Each row is a point on a tangle of strands that fork, close into loops and nearly touch. The rows are in no order.
In the rows, 128 means zero.
Two points are linked if the straight distance between their rows is under 120. Some points are linked to none.
sasen: [122 135 131 136 116 100 138 106 127 148 153 127 176 129  98 130 125 159
 145  77 186 163 110 132  95 145 126 139 131 100  95 123 140]
guf: [158 138 100 157 153  99 148 109 155 111 141 199 143 140 135 109 150 107
 161 139 127 103  65 131 171 186 154 126 139 148 124 178 127]
vide: [134 146  66 121 144 116 121 132 171 150  87 181 180 125 128 158  97 144
 140  67 152 136  84 122 164 134 132 160 133 110 109 165 124]
dera: [105 134 130 112 141  80 152 171  98 135 128  69 172 116 116 184 159 170
 183 100 159 151 162 152 162  93 109 165 129  89 151  87  83]
Zasar: [128 144  97 162 176 102 120 139 122 112  81 159  95 105 149 145 176  93
 177 147 101 107 106 133 196 167 140 144 148 140 193 166  75]
sus: [134 152 110 156 158  64 120 167 135 145 118 145 146  94 184 167 159 137
 161 119 127 119 100 144 141 130 173 119 154 132 140 137 109]
Kat: [129 172 114 169 150 153 126 147 155  76  80 219 125 122 141 154 121 152
 151 153  84  99 125 120 172 128 123 120 130 136 138 165 109]
Lagur: [141 131 144  85 152 141 149  99 146 129 152  45  71 102  82 109 109 103
 123  78  98 121 158  78 106 176 142 130 139 115 152 116 155]
pela: [152 149 125 138 174 152 157 124 112 129 138  99 104  86 102 107 116 112
 107 136 100 160 171  92 142 157 104 149 140 125 169 132 144]
mir: [115 152 143 142 108  89 117 174 147 112  92 157 127 128 195 164 122 160
 144 179  99 125 122 170 128  95 143  99 119 143 116 156 103]
Bem: [139 127 157  53 128 153 142 110 157 148 140  38  85 106  79 102 102 107
  98  85 121 118 157  78  86 149 130 109 120 114 143  84 177]
Fesob: [158 135 121 142 130 120 124 122 118 144 123 170 119 122 144  98 146 121
 133 159 115 136 127 115 165 155 140 115 141 165 134 167 155]
Suri: [134 117  94 178 179  70 121 122 142 104 145 175 125 111 169 119 166  79
 163 159 124 100  54 132 160 198 178 124 162 147 165 169 103]
Naf: [106 160 120 179 105 126 114 133 154 114  81 220 143 112 171 147 127 132
 154 167  92 111  99 161 142  88 151 113 102  86 100 175  89]
fadim: [109 145 125 163 138  68 108 165 144 100  93 151 101 102 196 185 144 120
 146 157  94 120 101 142 116 118 173  99 136 142 155 150  87]
muvo: [135 107 159 111 118 124 134  97 143 130 155 125  92 134 122  99  91 100
 165 101 111 132  92 112 114 158 135 104  84 177  98 162 173]
lupof: [140  82 195  86  79 123 138 112 131 143 165 104 110 179  89  98 125 134
 134 117 135 101 132 142  82 106 145  91 101 158  92 110 176]
gem: [120  92 187  85 105 106 106 132 151 125 162  83  94 161 128 118 120 109
 119 130 122  83 121 143  70 117 148  94 104 160  98 116 148]
Bemo: [104 113 126 171 143 107  89 109 174 144  90 174 132 130 145 102 173  81
 157 116 147 104  84 145 189 131 169 144 115 114 156 184 107]
rokim: [ 78 117 105 108 129 126 104 113 101 117 153  59 148 124 105 128 115 137
 129  88 172 166 156 118  91 103  97 152 123 108 138  98 120]
rus: [138 142 118 135 187 142 147 120 128 117 138  97  70 102  97  94 136 103
 142 123  83 116 169  91 154 171 110 144 153 152 179 151 117]
lir: [135  98 142  91  92 147 152  87 108 141 143  81 168 126  60  74 151 137
  75  93 166 153 168 106 105 112 100 129 141  97 119  76 156]
Loto: [140 113 125 173 129 130  83 110 182  69  91 217 115 153 165 131 154 113
 144 153  81  80  86 137 168 140 137 152 112 132 141 171  75]
pogof: [115 142  77 126 153 108 109 127 173 171  76 176 169 110 138 158 137 128
 156  51 149 127 101 117 185 145 133 182 134  87 134 170  85]
fedep: [116 112 115 103 110 123 147 178  95 118 123  48 148 157 117 172 154 176
 151 156 185 133 152 155 121  93  67 148 136  97 118 103 129]
dufes: [106 115 143 120 131  62 135 161 114 140 152  52 135 137 152 172 151 138
 175  97 164 138 114 180 117 101 147 137 118 138 142 128 115]
vara: [119 137 145 178 159 100 117 112 183  92 143 144 110 132 124 126 132 113
 157  94 105 110  93 151 147 137 157 137  93 157 142 178 118]
Tuvi: [133 110 175 135  99 152  85 101 162  87 146 175 107 173 131 118 137 112
  98 139  83  97 115 150 102 114 139 130  95 168 106 139  89]
Luvi: [163  92 121  71  96 161 126 151 121 146 122 121 167 175  94 137 103 168
  83 134 188 141 128 140  97 124  78 125 138 127 131  79 175]
neda: [157  95 138 102 118  85 155 132 145 140 167 111 127 145 120 155  86 158
 122 114 165 145 107 154  76 170 145 111 128 151 128 134 168]
zup: [ 66 165 138 145 106 155 139 156 112 124  97  82 135 127 123 143 116 142
 135 146 133 156 163 141 134  55 103 114 103 130 123 137 117]
komik: [110 155 104 145 158 122 136 149  95 115 148  86  91  85 150 154 105 128
 150 112 123 174 151 110 123 132 139 139 145 131 161 118 103]
Zovo: [121 113 139 145 134  72 115 166 167 118 152 134 156 146 139 164 156 159
 137 122 152  94 125 188 112 105 145 128 119 133 122 134 112]
punov: [171 161  99 136 166 174 139 124 155 107 127 190 141 101 116 132 118 147
  86 149  99 141 152  90 159 175  90 140 147 127 164 133 130]
doz: [139 101 138 114  95 151 168  76  89 159 119 100 178 118  58  78 131 128
 109  51 180 175 147 111 141 137 102 134 119  99 133  65 160]
zaru: [131 171 117 141 124 127 114 171 136 108  98 161 116 115 178 153  84 159
 134 184 111 146 112 130 125  98 115  98 117 136 112 157 157]
zib: [144 130 110 131 148 101 153  95 128 124 166  88  99 109 118 121 124 106
 128  78 129 164 120  99  97 187 138 144 151 139 141 131 126]
raren: [146 151 127  80 147 120 156 155 114 152 132  52  97 112 123 133 102 135
 125 106 122 178 148 115 146 126 126 144 120 173 168 107 153]
banak: [ 93 113 140 141 116  71 133 152  68 156 169  62 127 115 178 139 167 111
 129 120 152 139 136 149  78 112 167 117 161 106 133 115 115]
Gonak: [ 79 102 123  77 118 132 126 136  86 112 146   4 115 137 134 125 115 124
 134 105 175 140 164  95  88  95  92 130 151  94 133  81 136]
bitid: [150 173 103 159 145 174 144 128 145  88  94 225 138 114 126 140 125 147
 113 162  80 110 151 119 165 135 123 111 137 107 101 139 108]
Kub: [ 92 119 147 106 107 196  86 119 111 114 120 105 125 150 100  82  82 132
  55 148 128 122 135 120 113  75  85 126 109 128  96  92 136]
seb: [108 121 127  97 132 193 109 126 122 117 116  80 104 113  90 106  82 127
  60 116 128 127 160  89 117 105  70 128 107 121 142 107 142]
Vige: [140 152 110 177 162 116 118 132 175  59  89 229 115 122 157 138 153 119
 186 166  90  80  92 121 175 148 134 135 126 121 157 176  93]
padot: [ 99  95 153  88  69 163  93 115 123 124 100 110 128 176 113  89  82 132
  74 149 156 128 114 122 104  97 106 113 108 143  97 114 157]
Borag: [147 118 120 133 129 144 155  92 130 146 144 148 127 133 109  84 132 101
 139 140 127 140 127 105 162 182 120 126 138 156 129 153 157]
gigo: [ 91 147 119 156 121 165 109 132 107 115 108 147 122 120 134 133 106 132
 112 153 121 142 160 136 122  86 109 129 113 127 124 141 108]
zopo: [116 108 141 123 113  93  92 163 114 116 116 108  92 115 180 149 162 119
  99 157 101 105 134 148 101 119 152  86 156 150 148 104  85]
buzot: [100 117 123 114  75 160  91 143 115 125  77 140 150 170 129 113 122 146
  89 160 157 140 122 158 118  67 113 136 110 117 101 109 135]
Zisol: [106 124 139 158 175 100  91 124 118  83 130 123  47  97 176 139 180  65
 152 141  86  93 117 117 120 159 152  84 142 154 174 150  60]
fadub: [151 128 164 140 117 119 103 102 159  68 132 178  95 147 161 135 130 130
 136 160  75  90 117 131 113 145 148 104  95 179  95 142 129]
rakos: [141 108  91 144 121 158 139  71 125 144 115 151 138 133  71  87 132  90
 138 119 137 135  88  99 165 191 110 139 135 139 149 154 171]
Kuves: [146 164 125 119 134 146 165 130 106 152 123 126 150 109  99 129 127 158
 130 123 136 174 169 130 173 118 119 133 121 138 134 119 133]
zekup: [123 130 141 116 135 121 108 137 116 108 127 108  57 107 180 131 155 101
  99 157  77 110 154 115  88 146 162 109 164 161 157 108  97]
Pekit: [150 158 144 104 150 137 144 157 131 136 110 114  89 112 141 135 108 146
 111 142 106 153 141 121 158 127 126 121 137 186 144 135 166]
vez: [144 193  80 146 162 118 145 160 144 144  63 206 148 109 154 156 102 135
 165 125 105 103 102  98 184 131 136 114 153  85 109 160  95]
Tek: [182 124 143 105 129  92 180 108 115 180 153  82 153 108 110 116 146 148
 120  90 157 170 162 124 117 147 134 135 148 116 148  97 147]
dubem: [132 104 115 102 117 118 155 167 106 146 153  89 179 170 115 180 145 195
 142 147 195 130 152 149 112 118  87 153 159  75 113  90 144]
Rer: [100 129 107 152 104 114 104 145 153 161  76 175 184 159 138 152 148 134
 131 120 156  93 103 164 138  68 138 133 136  73 112 143 100]
Kur: [139 190  78 139 181 127 154 154 131 160  80 182 152  82 139 155 109 137
 154 125 113 139 140  95 192 158 122 125 158 106 138 143  81]
tir: [ 91 104 123 120 113 109 126  86 106 132 156  79 175 127  71 112 127 140
 133  41 193 162 124 120  97 129 106 145 120 107 120  93 138]
desup: [ 71 103 163 109  80 129  94  99 147 129 113 102 115 163 113  81 146 101
 135  85 155 106 100 130 134  64 150 129  82 143 106 127 150]
Mup: [112 139 103 142 183 124 138 127 109  88 148  98  43  97 134 120 140  76
 180 150  98 101 132  76 136 171 131 129 153 158 174 161  90]
Dela: [ 89 133 137 165 168  86 100 125 130 107 127 100  72 105 179 110 182  38
 170 144  88  71  84 123 170 147 162  95 114 139 175 158 102]
navu: [141 156 119 156 102 187 144 102 138 135 147 205 157 159  83 133  59 144
  96 131 137 148  97 131 129 123 100 119  88 111  94 129 187]
fegir: [ 98 104  70 106 137 121  95 138  95 118 140  73 164 122 141 166 100 146
 119 106 181 183 138 129  92 138  87 166 150 101 143  87 118]
sezuf: [142  97 172 101  78 161 182 104 107 167 145  99 141 149  56  71  86 156
  83 123 172 149 128 108 109 103  99  99  92 103 129  78 199]
Bavok: [142 153 146 114 127 121 173 148 102 121 158  51 126 113 117 135 130 172
 129 136 121 144 198 123 101  95  95 139 130  92 143  90 110]
Zulam: [162 133 144 149 137 200 126  90 132  72 154 168  90 121 134  90  89 101
 109 220  58 107 137 101 129 149  94 123  97 148  82 120 138]
fosaf: [100  97 112 109 138 140  74 133  98 110 114 110 111 112 165 144 140 137
  81 156 124 136 168 139  71 112 118 129 172 118 136 102  52]
mizif: [148 128 136 163 178  63 102 131 171 100 152 140 106 126 162 153 151 121
 139 113 116 108  73 149 135 172 176 129 111 160 158 154 126]
fer: [109  82 133 122 124  91 102 132 137 120 158 102 168 157  97 152 169 162
 126 102 176  95 116 179 101 107 129 153 122 113 116 102 118]
gusod: [112 123 131 131  90 185 141 106 111 130 145 156 156 160  69 120  66 152
  88 119 162 138 101 133 120  90 105 121  80 101  97 104 209]
Zotu: [136 157  83 160 171 149 113 128 158  63 110 179 109 119 139 140 103 136
 148 146 100 130 110 107 171 154 119 144 125 161 161 164 116]
kib: [164 129 149  91 126  94 187 144 108 148 178  48 149 119 125 137 161 155
 132 117 131 146 187 145  86 113 128 140 149  91 152  92 129]
kilav: [139 110 102  99 109 140 147 139 109 122 151  79 176 147 114 149 140 188
  95 150 172 144 187 135  84 120  73 165 162  46 131  70 104]
Gunet: [104 158 115 173 127 130 105 116 115 102 114 162 109  95 169 123 150  99
 162 184 113 133 130 119 123 133 143 109 130 122 112 169  86]
pof: [126 167  99 162 154 155 126 150 102 134 113 169 123  92 171 134  85 134
 115 180 117 167 129  97 141 136 106 108 139 127 125 158 139]
lopo: [ 91 131 118 128 132 192  88 121 105 132 111 109 133 113 103 118  88 122
  81 115 152 154 147  86 150  98  59 152  89 131 147 106 144]
gulib: [121  97 134  71  91 145 116 140 120 152 111  87 134 158 107 110 116 142
  89 117 176 147 119 123  98 119 100 121 124 144 122 101 163]
lav: [109 140 149 154 177  67 107 152 155  98 165 122 113 122 162 166 160 128
 128 113 126 107 102 160  99 139 163 127 111 148 129 126  94]
lasif: [132 106 126 115  92 116 151 108 144 167 154 163 189 142  89 127 108 160
 122  89 181 146  94 140  96 154 130 106 112 114  93 122 172]
Luf: [164 116 123 152 102 170 156 103 139 139 113 208 125 172  80 100 142 107
 121 116 103 120 109 132 176 129 134 128  99 162 127 133 188]
Nuna: [118 164 153 158 147 152 148 115 131 117 147 110  58 125 116  90 111  97
 182 168  71 101 155 101 154 130 122 109  98 154 112 169 149]
Bib: [165 119 132 114 127  98 138 141 169 110 155 164 124 140 117 145 124 157
 113 112 119 135 117 139 109 165 138 116 128 172 124 137 158]
mena: [159 103 172 108  87 159 131  83 145 123 159 155 108 165 110 101  80 108
 129 137 119 133 102 119  93 155 117  89  84 182  95 132 187]
Gasa: [138 140 136 149 137 178 161 121 100 116 118 136  99 118 115  81 131  84
 177 193  89 102 124 101 189 140 106 103 107 166 127 172 158]
Gev: [201 124 161  99 122 134 186 105 145 170 144 101 147 117  74 107 121 142
 116  79 138 168 155 123 105 166 124 129 141 114 155  87 175]
Bime: [119 161  94 167 150 145 121 135  94 110 118 162 104  74 171 130 119 112
 132 201 101 150 144  93 117 151 126 113 175 111 137 136 105]
Kinu: [106 168 124 155 161 114 147 137 123 119 144  96  86  89 126 128 120 114
 171 115 115 157 141 107 146 126 136 124 119 153 129 158 120]
Tikip: [115 151 105 176 159  85 140 125 123 140 133 138 123 111 175 144 136 116
 172 130 142 134  95 144 148 151 167 140 149 130 125 165  99]
nad: [131 109 163 130 110 170  90 103 121 116 133 128 106 135 130  77 133  98
  97 175  79 105 161 124  98 131 142 120 137 146  84 130 116]
nulu: [180 114 179  95  95 155 140 121 150 116 151 168 118 162 109 114  87 148
  89 156 119 118 118 144  89 126 118  99  94 165  95 107 177]
Ril: [133 127  74 168 174  94 126 138 129 101 108 160 122 111 171 103 164  82
 196 159 126  92  51 133 197 182 150 146 143 161 199 175  94]
pek: [152 153  90 103 178 149 161 128 124 180 117 133 170  99  86 152 109 149
 143  74 132 179 134 110 216 140 114 190 119 115 139 106 109]
kube: [151  98 135 116  91 140 147 114 151 162 129 167 178 185  73 138 125 169
 117  78 180 132 108 163 114 122 120 120 116 120 109  96 168]
Gal: [142 147 117 135 117 155 131 127 140 140 140 184 158 139 114 134  69 171
 111 129 132 135 124 121 115 136 119 117 120 109  87 138 166]
nivof: [113 104 120  75 130 102 127 152  91 130 122  33 147 134 127 151 140 147
 140  80 192 159 137 144 155  98 107 177 117 139 154  89 125]
kuda: [129 106 173  79 115 175 112  98 134 125 129  95  73 148 132  65 114  92
  96 157  77  87 147 104  80 146 144 113 131 150  92 109 122]
Fubil: [146  85 128  79  89 132 160 109 112 123 152  51 174 149 101 115 126 169
  92 127 196 159 160 125  70 135  63 150 155  55 137  51 139]
Babat: [136 122 154 126 110 123 137 148 108 129 159 104 116 134 129 123 127 151
 124 163 127 127 154 152  85 104 128 112 134 142 109 125 133]
fibag: [ 80 123 145  87 108 132 120 148  95 138 141  11  88 129 155 108 128 114
 118 133 131 117 159 105  60  87 130 115 161  99 107 105 120]
rak: [138 131 132 144 113 159 114 125 114 133  86 168  96 125 161  92 157  94
 119 203  87 131 133  99 163 128 125 105 140 158 134 146 135]
sifa: [175 144 132 107 107 140 156 153 117 156 157 128 161 137 107 140  93 196
  90 160 133 138 171 136 110 107  89 131 133  92 125  90 159]
sazum: [161 139 149 117 127 156 153 125 121 141 163  92 120 103  93  91  78 129
  73 135 135 156 167 106  99 136  94 123 122 107 129 102 177]
puda: [104 115 192  97 108 117 101 138 149 121 144  80  88 138 151 127 134 118
 134 141  85  67 133 148  89  94 147  95 105 157 106 133 106]
Popa: [128 120  88  94 147 107 122 132  95 139 146 104 168  95 152 171 120 137
 140  71 169 178 145 131 112 157 137 173 163  99 140  93 111]
suso: [168 122 155 113 121 165 152 105 126 159 146 125 127 120  64  86 116 125
  76 111 125 147 141 105 135 158 109 119 126 121 145  96 189]
pafi: [100 151 115 189 193  79 142 138  97  91 135 125  60  89 164 162 172  74
 173 124  90 115 115 117 139 162 170 119 166 139 188 151  57]
Gado: [150 164 125 137 140 120 188 155 113 185 103 151 162 105 115 150 120 152
 146 120 133 147 134 139 186 128 142 129 143 130 128 140 137]
zino: [114 162 162 139 157 124 157 120 131 111 156  92  59 100 149 110 113  99
 164 129  74 111 156  85 123 125 156 110 124 171 116 153 136]
noku: [114 108 134 126 139  74 144 159  73 134 165  58 134 103 176 157 185 121
 119 128 137 128 171 145  66 118 138 133 173  80 155  74  94]
bifo: [129 144 149 106 122 149 146 152 108 115 168  49 116 113 114 113  80 142
 103 149 130 148 171  97  80 101  88 132 118  96 127 104 155]
ravoz: [136 114 137 129 128  62 146 140 107 152 186  96 117 113 173 148 132 112
 136 107 140 144 112 148  93 158 176 119 164 143 134 126 138]
tiso: [141 126 116 116 128  89 144 153 110 142 159 117 133 124 172 161 112 149
 136 139 161 154  97 149  81 140 166 109 155 145 129 127 151]
von: [108 102 134 117 105 100 108 178  99 119  94  82 121 117 178 167 157 150
 116 190 128 125 130 175  89  93 127  95 156 115 148 123  63]
Vik: [132 141 180 118 143 117 129 134 156 129 149  83  67 121 130 125 134 111
 150 124  82  94 166 117 114 114 153 101 115 161 117 135 140]
goro: [139  98 133 115 133 140 104  77 131  97 156 118  72 137 128  83 143  41
 155 166  73  68 110  92 126 211 123 110 133 151 129 146 121]
Kadu: [ 89 113 123 139 153 134  75 118 135  97 109 127  55 107 172 122 149  78
 120 136  86  89 133 120 100 140 140 122 148 155 148 136  60]
Ketog: [149 140 143 130 122 170 153 157 128 127 140 148 151 151  95 144 125 184
  79 143 108 115 180 154 121  77  98 134 123 125 116 101 136]
Sudis: [162 141  88 114 152 132 148 115 147 180 100 172 189 116  78 152 131 147
 133  56 133 139 134 120 197 159 123 175 141 112 138 112 123]
Mibe: [106 125 138 194 132  90 102 124 142 137  89 146 128 109 152 113 197  76
 152 143 113 102  91 162 190 121 171 119 114 116 167 170  89]
paras: [137 186  81 130 157 126 151 146 167 163  86 204 179 119 127 154  76 152
 139  95 127 108 107 109 159 140 119 143 137  91  88 151 126]
Sed: [139 128 125 121  98 144 139 131 150 146 116 165 163 167  74 150 132 153
 108  71 147 124 113 157 161 114 132 151 126 140 121 124 158]
noda: [135 155  90 116 138 153 106 166 135 137  90 199 176 114 159 143  72 157
 105 177 119 122 136 115 132 123 111 127 152  88  92 127  99]
bub: [ 86 125 130 132 135  90 134 170  99 116 140  70 132 100 143 186 159 152
 159 128 139 134 173 168 114  87 112 137 144  99 147 111  68]
besed: [ 85 140 135 147 113 110 135 170  93 137 117  70 136 101 135 168 136 130
 159 145 135 141 161 144 134  72 120 101 127 114 131 136  93]
Gisa: [124  99 158  48 116 139 116 133 135 135 118  43  96 134  95 107 111 131
 101  79 151 133 146 104  88 131 106 119 131 145 147  86 169]
tuguk: [121 125 124 152 148  93 117 151  90 113 168 114 134  90 176 179 170 114
 120 120 120 119 158 149  66 132 158 128 187  91 144  89  63]
Sabi: [160  98 125  97  99 166 165 152 114 134 140 130 174 171  94 143  88 205
  85 165 179 137 142 142  95 122  79 122 143  80 110 101 176]
Vatus: [113 104 121 120 111 124  80 127 145 135 104 143 147 140 137 142 144 134
 112 113 142 129 114 142 125 126 135 142 136 139 132 138 118]
zaz: [133 156 118 134 150  97 158 149 120 156 119  97 159 112 111 168 145 164
 174  90 137 165 154 151 183 107 141 164 120 119 132  95  75]
letog: [ 84 114 111 122  78 146  83 143 116 137  64 155 178 150 145 121 149 144
  99 143 155 139 118 148 127  70 126 147 143  79 114 121 101]
kabat: [124  86  95 130 105 168  96  75 132 131 122 144 118 153 111  73 138  52
 157 145 122 118  78 112 162 166 121 132  99 150 132 173 153]
Duki: [130 137 146 173 121 112 131 107 180 103 130 180 130 158 126 127 142 126
 154 103 112 112  88 174 153  99 165 139  75 135 107 170 120]
Fugil: [160 171 123 150 166 134 147 139 107 117 143 126  90  67 158 109 123 123
 119 173  86 141 161  79 142 160 111 114 166 115 166 132 131]
vosov: [130 147 101 148 175 113 157 117  84 113 177  75  82  79 151 134 111  89
 150  88 105 187 136  91 117 163 137 152 161 131 160 129 103]
Nagu: [162  97 109  66 119 130 115 160 149 141 117 157 166 164 134 151 106 171
  90 127 154 138 119 153 102 146 125 127 156 139 132 114 151]
rov: [143 144 100 114 104 147 124 167 158 136  90 198 180 154 144 163  89 172
 108 150 122  98 126 150 104 100 135 119 142  96  73 133 113]
soz: [135 118  84  97 153  81  96 156 124 155 127 139 169  88 159 185 152 130
 121  86 151 126 154 135 117 163 146 157 191  88 147  94  84]
Sonim: [150 137 119 130 142  89 148 164 131 162 112 167 143 113 162 165 143 159
 132 143 127 125 137 151 149 135 164 121 150 143 136 134 111]
pezus: [112 141 128 176 188  86 119 141 113 100 162 135 105  68 172 178 177 106
 132 114 113 120 137 138 109 160 165 106 167 122 168 118  67]
ves: [ 90 125 150 179 136  99  72 106 154 100 107 138  86 118 189 105 178  55
 162 160  88  93  79 143 150 129 161 111  92 119 162 172  75]
bona: [154 115 147 109  94 166 118 133 148 103 125 169 112 168 135 134  87 141
 102 162 101 131 109 166 111  98 114 112  76 169  96 141 166]
gezi: [139 115 150 125 114 144  85 111 115 112 104 157  94 141 170  85 147  90
 120 214  71 109 139 119 130 129 141  95 142 166 112 136 101]
Karo: [105 111 145 129 120  94 123 103 150 133 154 109 104 137 126 130 116 108
 159  95 144 134 104 124 104 140 144 137 100 159  94 153 146]
mel: [158 172  84 144 191 120 148 131 144 113 120 173 124 101 135 143 102 152
 140 134 113 145 123  95 171 177 119 139 161 145 147 148 119]
fogis: [ 97 133 135 165  89 112  99 133 159 135  87 205 175 164 171 128 138 134
 132 144 129 107  82 169 131  82 173 130 102  78  92 148 110]
tur: [160 149  97 147 144 122 155 105 145 152 127 203 179 126  94 128 137 126
 152 103 123 118 100 118 170 177 158 140 153 124 105 164 137]
tesu: [158 113 145  96 133 150 119  97 153 105 155 108  61 121 124  79 123  79
 114 171  66  85 140  71  90 189 151 101 156 137 121 133 142]
Gudus: [118 107  99 149 152 139  85  97 121 126 126 123  98 112 130 119 156  88
 132 113 134 133 140  98 133 167 122 143 137 137 161 159  98]
maku: [145 109 186 101  87 144 162 105 122 159 144 102 134 161  69  91 126 150
 120  94 161 123 131 130 110 113 130  98 103 133 120  98 199]
vefo: [143 122  99  92 106 131 129 186 158 139 102 183 176 169 130 164 106 188
 104 120 160 107 104 152 120 110 122 129 141 110 113 130 148]
zivul: [ 93 104 121  98 120  88 139 175  86 141 119  29 141 154 161 179 156 143
 155 118 187 156 142 154 128  92 110 141 142 121 154 105 130]
vobuk: [136 145 127 137 117 168 116 115 131 112 142 155 111 116 110 113  74 130
  95 165 117 150 132 100 105 153 104 127 101 137 110 144 161]
bogu: [113 117 148 112  97 170 151 129  97 143 144 100 165 160  75  96  87 166
  85 123 195 144 116 119 129  64  91 110  88  95 110  81 198]
dudez: [ 90 102 149 126  65 125  85  79 125 156 110 122 125 160 145  75 131  98
 142 114 156 131  84 122 130  92 163 119  86 136 102 153 154]
vab: [ 96 149 124 188 144 106 117 119 139 123 126 164 142 110 157 124 149 115
 161 143 127 137 102 130 141 129 150 122 127 117  97 177 106]
Fil: [ 74  95 157 113 100  97 114 132 127 117 149  60 137 166 104 131 172 136
 127 102 181  89 129 164 101  84 127 137 109 114 110 111 119]
sop: [128 103 143 141 108 165  96  92 140 107 127 150 111 156 101 102 120 123
  87 135  99 107 139 133 111 110 122 131 117 153 104 124 105]
kulik: [123 101 149 125  71 144  85  87 117 132 125 140 125 151 154  82 112  86
 142 159 129 145  97 112 102 134 141 106  92 141  85 161 159]
ziz: [165 166 114 136 146 155 126 146 137 109 124 193 142 104 146 136 104 177
  84 179  99 112 166 113 109 130 117 120 153 113  98 117 100]
lufol: [154 146 116 108 173 109 163  79 136 117 179  57  70  80  89 101 117  88
 136  59 107 135 152  86 116 194 115 152 141 123 167 136 121]
Vazop: [145 127 107 126 138 129 155  96 131 148 128 158 171 133  56 139 131 151
 132  50 148 154 126 146 168 147 129 158 125 125 124 112 129]
lifo: [135 150  98 173 140 123 162 118 163 171  88 219 161 138 119 126 140 117
 151 116 115  95  72 130 196 132 160 148 127 103 111 169 137]
mumu: [130 113 116  85 135 114 124 145 113 162 114  70 151 137 111 136 113 143
 130  86 166 175 123 129 168 109 116 157 122 162 154 111 161]
kamo: [153 143 143 148 145 112 136 120 138  95 138 160  96 124 142 124 133 108
 156 165  98 116 121 114 143 158 135 104 119 187 119 162 132]
Galo: [ 70  93 158  96 111 119 114 100 127 141 136  53 132 144  93 100 151 112
 131  71 164 110 125 119 112  87 139 127 119 118  97 107 136]
Giv: [111 103 149 114 148 140  67  96 144 105 131 128  77 130 135  93 149  63
 131 146  83  65 126 106 123 157 144 118 122 170 136 146  95]
neve: [155 135 137 156  93 171 139  98 140 129 117 198 101 181 123 102 145 104
 156 146 103 107  95 147 191  99 146 132  88 160 116 149 177]
Lufa: [134 150 117 166 113 136 155 145 145 165  78 215 157 146 122 137 152 130
 143 122 106 104 121 166 185  99 162 120 127 115 119 151 134]
rula: [126 152 111 118 143 146 152 137  95 153 114  90 180 105  92 148 133 153
 144  88 151 181 172 118 183 105 100 174 112 122 142  89 116]
Telar: [143 130 170 162 101 130 119  91 163 119 131 189 117 173 132 128 170 104
 135 125  91  73  96 162 157 106 166 127  77 144  94 148 145]
nagud: [118  95 123 160 109 134 101  78 153 144 107 170 134 161 116  87 166  68
 148 116 131 111  75 124 176 136 149 150  97 131 128 168 142]
zor: [124 111 143 124  74 145  94 126 126 125 113 161 135 168 169 110 102 135
 124 162 121 133 101 137 106 114 140 116  88 157  83 148 160]
nug: [132  91 134  90  83 155 157 112 109 128 136  74 181 144  65  92 110 169
  69 114 193 172 137 114  90 118  56 136 124  73 134  36 163]
Fof: [148 136 157 142 135 191 128  89 130 107 150 154 106 116  96  98  60 102
  77 170  89 132 130  96 112 147  89 114  76 127  99 114 169]
Zefo: [107 136 127 133 154  81 126 148 107 148 123  78 140 109 145 161 169 120
 165  82 154 153 126 156 154  98 156 149 120 146 143 126  93]
Mota: [126 158 119 127 105 127 140 162 127 179  70 175 191 142 124 151 157 154
 124 109 141 108 138 154 174  74 152 145 140 103 117 119 122]
Sisol: [109  90  87 109 146 126  76 145 114 117 124 129 144 104 169 172 150 143
 101 100 140 142 150 148  85 131 121 156 170 102 162 110  73]
funof: [109 111 128 124 104  84 147 140 122 140 149 109 192 153 115 159 160 170
 151  81 204 135 108 173 120 107 126 157 124  97  99 124 126]
Lar: [149 153 127 170 139 193 152 112 120  95 138 174 102 110 120  94 108 105
 124 204  67 109 140  87 156 128  95 112 115 140 116 149 143]
binor: [ 96 100 127 111 114 125 102 142  92 118 123  59 114 126 147 134 150 119
 106 135 137 145 165 134  64  90 121 132 159 117 129 100  94]
lezo: [143 122 143 126  94 172 151 112 137 145 123 168 137 164  80 113 126 137
 103 105 116 116 137 146 149 106 126 132 108 160 119 131 179]

How many points has the smallest loop of links through each point below? Write 0 if it is on no loop.
binor -> 9
lasif -> 15
Fubil -> 0
Zulam -> 17
bifo -> 7
gezi -> 8
Dela -> 18
tiso -> 0

A piece is two or more points that can be reached from each other along the links. Count, over all rows, the pieces, the separate loops (a circle has one, a figure eight two, a Y none), the forks (points with three links) and the tips (points with one).
pieces -> 4
loops -> 7
forks -> 20
tips -> 14

A fork is a point with three links, a tip a point with one. Leave the first point through the second and follow the links. Name the first fork or tip that comes.
Zasar; Ril -> Rer
navu; gusod -> zino
Fesob; Borag -> Zisol
Gonak; fibag -> rokim
Dela; ves -> Fesob
zivul; fedep -> doz
muvo; mena -> fer
komik; vosov -> gulib
Zovo; lav -> Sed
fer; Fil -> Karo
